Points, in no order, along strands that fork, close into loops and pass close to each other.
Points whose rows are less than 65.3 apart are linked; no others are. Some points are linked to none.
k_781: [-50  14  12  16   5  -2  -8  -7  19  36 -23  -6  -8 -14  15  27 -12  15
  27 -13 -10  18  53  30 -21  19  15 -29]
k_278: [-41  30  -3   3  14 -12 -20  -9  21  39 -19  -3  -7 -18  19  36 -13  18
  42  -8 -19   2  50  27 -11   0  12 -16]
k_825: [-12  27  -8  28  16   2  16 -24  -5 -22   0 -22  52 -10  12  11   9   8
  27  39  -4  -7   1  38  -3  27  41  12]
k_693: [-23  -8  41   6  17   5  32  24 -12  -5 -26 -41  10   6  15 -28 -10   0
 -58  12  35  33  33  -6  -3   8  -5 -58]
k_952: [-12  -9   5   0 -22   4 -23   2  -3  34 -20  14 -42   9  -4 -15  -3  13
  -6 -25  -4   4   6  -3  -7 -27 -17   7]
k_110: [-29  10  -1   4 -10  -4 -17  -7   1  25 -17  10   1  -7  14   4   3  18
  14 -18  -1  -2  18  19 -14  -9  -1   0]
k_674: [  0 -25 -13  -5 -26  -5 -43 -15  20  20   0  20 -35  -8  -1   3   7  35
  26  -8 -24  -2  24 -41  -4 -32 -17   2]
k_35: [-17  47 -10 -29  31 -17 -28 -13  19  30   6   0  -6 -26  -4  48 -23  -3
  47   0 -52 -11  16  35  12 -23  20   7]
k_519: [ 16   1  34   8  14  11  47  33 -23  10  -5 -26 -41  20  -8 -15 -23  -9
 -45  -1  27   8 -13   5  11  19 -15 -19]
k_82: [-19  -4  11   0 -17   6  -9  -1 -16  24 -32   6 -31   4  12 -23 -13   4
 -11 -26  10   3  12  10   3 -24 -15   1]
k_324: [ 15  -7  13   6   0  33   0  12  -4  11  10   8 -36  22 -40  11  -6  -1
  11  15  -4   0 -28  35 -19  21  17  25]
k_971: [ 39 -27  -8  -5 -13   9   8  17   1 -13  11  12 -24  23 -25   6  -1  -3
   3   0   6  -4 -20 -23  -2   3 -13  18]
k_402: [-16   9   5  32  14   4  20 -14 -10 -32   4 -21  48   3   3   5   9  13
  17  31   7   5  -4  27 -13  36  27  18]
k_440: [ 49  -8 -15 -19 -12  -3  30  14 -10 -26   6  -4   7  19   3  -2  -5 -16
 -10 -10  10 -11 -21 -34  24   0 -27  24]
k_872: [-50   1  14   8  -2   1 -17  -1  15  34 -14   1 -16  -7   3  10  -5  33
  18  -5  -3  22  40  22 -32  25  13 -29]
k_745: [-12   6   6  30  17  18  10 -21 -18 -24 -21 -57  25 -16  33 -29   7 -61
 -30   7  37  -1  24   8  19  -8   0 -53]
k_460: [-18  32  -8 -14  18 -10 -25  -9  29  19  14   7 -11 -27  -7  48 -12  25
  48   3 -40 -17  17  16   1 -18   5   4]
k_918: [-15   4  10  14   0  -9  19   0 -13 -27 -17 -20  33   1  24 -23   4   5
 -19  -3  39   3   9   0  -5   7  -9  -1]
k_688: [-25 -14  15   9 -12  12 -23  23  10  38  -7  10 -59  15 -27 -14 -16  20
 -22 -15  -1  28  11  21 -31  20  10 -20]
k_442: [  5 -16  19   9  -8  -1  14  32   4  -6  -3   4 -23  13 -17 -12  -3  18
 -32 -13  19   8   2 -13 -15  22  -7  -4]
k_923: [-17   9   2  33  22  23  12 -35 -20 -19 -18 -54  42 -18  26 -21  14 -48
   8  13  17  -2  19  26  14  21  31 -28]
k_30: [-15  -2   3  20   5   0  17  -1   2 -36   5  -8  36   4   6  -8   9  28
   3  15  13   0  -4   4 -17  36  12  15]
k_394: [ 26 -17  -4 -19   7  26 -17  -1  12   4  38  19  -1  -3 -46  37   5 -11
  41  43 -42  -6 -41  -3   6 -18  12  31]
k_897: [ 15 -38 -12   0 -21 -11  -2  22  20 -18  -3  17 -13  15  -4  -9   8  25
 -14 -13  12   3  14 -56  -5   5 -29  -5]
k_389: [ 15  -5  -9 -31  13  16 -21 -12  21  15  40  14   3 -25 -40  43   0  -6
  53  35 -63 -10 -26 -14  16 -30  10  16]
k_415: [-11  -1  18  34  27  18  23 -17 -22 -30 -16 -69  36  -6  28 -22   9 -48
 -13  13  35   8  16  14  19  13   9 -38]
k_587: [ -2 -34 -12   1 -20  -6 -37 -13  30   1  14  23 -21  -6 -10  14  11  44
  28   4 -17  -1  22 -43 -17 -14 -12  -4]
k_246: [ 34 -38 -21  -7  -3   3 -15  -2  12 -21  25  22  11   9 -21  21  13  -2
  29  26  -6  -6 -15 -40  -7 -13  -8  17]
k_696: [ 12   7 -18 -10 -10 -10   4  -6 -20 -12  -9   6  13  -4  16 -18  13 -16
 -12 -22  18 -17 -16  -6  16 -23 -13  21]
k_868: [-14   0  14   8 -12   3  10  14 -18  14 -31  -5 -23   7   8 -19 -14  -2
 -28 -24  23   4   5   4   6 -17 -23  -8]
k_615: [-31   1  14  10  -4   8  -8  -4 -14  42 -35  -5 -28   7   8  -8 -13 -12
   0 -21   5  21  31  31  -9 -12 -11 -19]
k_458: [ 15  -1  21   4  10  13  36  25 -25  -6  -4 -24 -21  21  -6 -10 -14 -13
 -30  -6  26  -3 -17   6   9  16 -15   0]
k_550: [-14  17  -5  -3  -8  -5 -16 -16   0  15   2  12   9 -12   6  12   9   8
  26  -1 -11 -10  -2  23  -7 -14  10  20]
k_207: [-28 -11  27  14  -4   0  -4  29   7  27 -18   4 -40  14 -20 -20 -13  22
 -41 -10  11  32  22  11 -28  23   7 -31]
k_957: [  0  46 -30 -31  14 -19 -22 -26   6  28  19  18  11 -27   5  26  -5 -24
  28   1 -50 -16 -23  27  13 -37  33  11]
k_250: [ -2 -22  -1  -3 -31   5 -35  -3  14  27 -14  17 -48   4  -6 -13   0  24
   5 -27 -21   1  17 -25  -6 -30 -24   8]
k_548: [  1   5  -7 -28  22   7 -28  -7  22  13  34  13   5 -34 -37  48 -10  14
  58  31 -70 -18  -9 -23  17 -26   4   0]
k_520: [ 22  16 -29 -31 -23 -26 -23 -34  -9  14   7  34  10  -5  16 -17  15 -40
  -8 -25 -29 -21 -30  -6  21 -51   6  12]
k_532: [ -4  40 -12 -30  23 -15 -24 -23  13  40  15   7 -10 -21   0  40 -18 -22
  43  -2 -59  -6  -5  40  11 -34  22   8]
k_663: [-17  -7   2   5 -19  -4 -11  -2  14   0  -2  18  -5  -2   2   0   9  29
   5  -8   6  -1  13  -8 -18  -5 -10   4]
k_424: [ 15  18 -30 -33 -15 -17 -16 -34   2   2  20  31  20 -13   5   4  25 -29
   9  -4 -35 -19 -41  -4  16 -44  15  16]
k_914: [  6   2  48 -11  20  -5  43  43   0  -3   8 -26 -14   5   0 -22 -11  13
 -73   3  24  25   7 -20   2  44 -27 -40]
k_225: [ 36 -45 -15   2   7  13 -18   8  16 -20  30  24  -4  16 -33  26   8   5
  30  41  -4   1 -18 -37  -8   6   0  12]
k_570: [ -2 -26  -4   1 -26  -7  -9   7  14  -7  -7  15  -5  -1  -1  -8  13  27
  -6 -13  11  -6   8 -31 -11  -7 -21   5]
k_44: [ 15 -25  -2  -1 -17 -10  18  30  13 -21  -8   7  -7  13  10 -22   1  19
 -36 -17  18   0  10 -60  13   4 -47 -11]
k_377: [  2  -6   8   9  -2  -3  24  14  -2 -47  -1 -13  39   8   8 -12  10  20
 -14   3  26   6  -3 -10  -9  29  -7  12]
k_547: [ 35 -15 -32 -20 -15 -21  -2  -9  -2 -26  19  24  29   1   5   8  21 -25
   9   3  -2 -11 -28 -31  14 -31  -3  27]
k_540: [ 15 -35   3  12  -9  14  -8  25  21 -22  24  17 -20  19 -38   8   4  16
  -7  15   8   2  -6 -18 -23  36  13   3]
k_673: [ 32 -44 -13  10  -1  16 -21  15  20 -32  36  26 -18  22 -39  19  -3   6
   9  33   3  12 -17 -35  -8  30   8   7]
k_23: [ 47 -24 -13  -9  -8   0  18  21  -3 -21   7   3 -12  22  -8   2  -4  -9
  -9 -10  10  -6 -13 -45  16   7 -30  16]
k_927: [ 20   5 -11 -17   4  14  -1 -11   8   1  33  17  18  -3 -33  32   7 -18
  34  38 -43 -11 -49  20  14 -21  22  35]
k_885: [ 17   7 -13 -14  -5   4  -1 -12  -3  -9  19  13  23  -4 -10  18  21 -17
  22  16 -24 -11 -37  13   8 -16  15  38]
k_182: [  0  21  -6  10   5 -10   0 -17 -29   2 -26 -13  21 -15  34 -37   2 -33
 -22 -13  33 -11   7  15  15 -27  -8 -19]
k_774: [ -5  34 -18 -11   2 -14 -19 -32 -16  37 -11   7   9 -16  20   1   3 -33
  13 -16 -17  -7   0  42   7 -31  19  -2]
k_531: [ 20   8  19   8  20   5  43  15 -26 -30  -1 -34  17  12  15 -15  -9 -12
 -23  -4  32   1 -15   3  12  21 -11   6]
k_318: [ 16  22 -26 -26 -20 -22 -33 -35 -15  29 -12  25  -6  -8  26 -29   3 -38
 -16 -35 -20 -15 -20   7  26 -54   1   4]
k_950: [-30  29  -1  -3  15 -13 -28 -12  25  29   6   6 -10 -19   5  37 -15  28
  43  -7 -27  -2  31  20 -10  -7   4  -3]
k_886: [ -9  27 -23 -12 -12 -15 -29 -30 -18  44 -24  15  -4 -17  28 -22   1 -32
  -1 -31  -6  -9  -2  26  18 -39   2   1]
k_543: [  5  15 -13  -3  -3   2   1 -16  -9  -8   2   8  26  -7   0  11  11  -8
  22  13  -8  -9 -22  27  -3  -9  18  30]
k_435: [ -7   7  18  17  15  -1  30   3 -23 -24 -17 -34  23   3  19 -26  -3 -12
 -21   1  44   2   1   8   7  15  -5 -12]
k_190: [ 13   4  36  -5  21   4  48  35  -3 -28  16 -31   1  17   4 -20 -11  16
 -54   1  28  11   2 -24   7  58 -19 -20]
k_861: [-16  -4  12  24   7  14   1   7  19 -18  19  12   9   5 -27  13   4  34
  11  34  -5   2  -3  16 -27  43  23  14]
k_737: [-20 -18  18  12 -11  14 -22  14  17  10   7  13 -39   8 -30   5  -1  31
  -5  -2  -3  14   3  13 -33  28  17 -10]
k_864: [ 14  -7  26  -8  22   1  43  34   3 -47  19 -26  20  12   9 -18  -6  21
 -42  -1  24  11   1 -29  -2  63 -12  -6]
k_822: [ 17 -25   4   3 -11   9   5  21   9 -15  13  13 -24  21 -23  -2   0  12
 -10   2  11   2 -10 -14 -11  20  -3  16]
k_999: [ 37 -27 -31 -16 -11  -8  -9  -3  -1 -26  26  23  19   8  -6  19  19 -14
  27  16  -5  -7 -19 -39   8 -21  -8  23]
k_295: [-10  25  -9  33  24   6  14 -33 -15  -4  -6 -29  51 -16  22   6  11 -20
  33  24  -1  -4   6  37   3  24  42  -7]
k_358: [-19 -13  22  14  -1   6  13  19 -10   7 -13  -3 -21  15 -10 -17  -9  14
 -21  -4  19  19   7  13 -27  17   4 -19]
k_628: [-17  12  -2  27   9   4  11 -26 -23 -11 -15 -29  41 -11  24  -9  10 -20
   8   8  21   0   8  30   0  15  27 -11]
k_260: [-32  13  -2   8  -5   1 -10 -16  -6  42 -32   0  -9  -8  19   3  -6 -11
  18 -18   1   8  27  31  -6 -10   1 -14]
k_536: [ -1   5   0   0  -6  -8  17  14 -15  -3 -26  -7  -7   0  22 -28 -11  -3
 -46 -19  27  -3   1 -12  22 -18 -35  -4]
k_634: [ 20   2 -26 -16 -15 -15  -2 -12  -8 -16   2  17  26  -1   9  -6  22 -20
  -4 -11   0 -15 -22 -11  18 -22  -8  25]
k_205: [  8  -9  12   7  13   2  38  22   3 -57  14 -23  33  15   1 -17   6  23
 -24   3  28   6  -2 -18  -8  54  -9   6]
k_775: [  6 -11   0  -9 -20  -9  22  24  -5 -10 -20   1 -17   7  14 -24 -10   9
 -44 -24  16  -4   7 -45  24 -12 -47   0]
k_199: [  4  -2  37   1  12   2  37  40 -11  11  -2 -19 -35  17 -11 -19 -22   0
 -63  -4  23  16   5  -3   3  25 -16 -36]
k_609: [ -5  50 -29 -21   8 -22 -19 -32   1  24   5  17  23 -28  18  17   2 -26
  25  -4 -36 -22  -8  35  10 -28  36   1]

A fork is a point with three links, a tip a point with one. Leave the first point through the second and follow the links. Name the first fork or tip that comes.
k_35 / k_532 => k_424
k_825 / k_295 => k_745
k_519 / k_458 => k_377
k_442 / k_358 => k_737
k_44 / k_897 => k_110
k_318 / k_886 => k_872
k_897 / k_44 => k_82
k_540 / k_673 => k_696
k_999 / k_246 => k_822
k_110 / k_550 => k_548

A piece is two or more points that can be reached from each other along the links. Count, over all rows, the pieces, the separate loops (a circle has one, a figure eight two, a Y none), the forks (points with three links) and the tips (points with one).
pieces => 4
loops => 2
forks => 4
tips => 8

Name the points in between on the shortest way along the links from the first point to the second, in order.
k_570 / k_250 => k_663 k_110 k_260 k_615 k_82 k_952
k_868 / k_897 => k_536 k_775 k_44
k_673 / k_440 => k_540 k_822 k_971 k_23
k_458 / k_205 => k_531 k_435 k_918 k_377
k_628 / k_458 => k_295 k_825 k_402 k_30 k_377 k_918 k_435 k_531
k_442 / k_246 => k_822 k_540 k_673 k_225
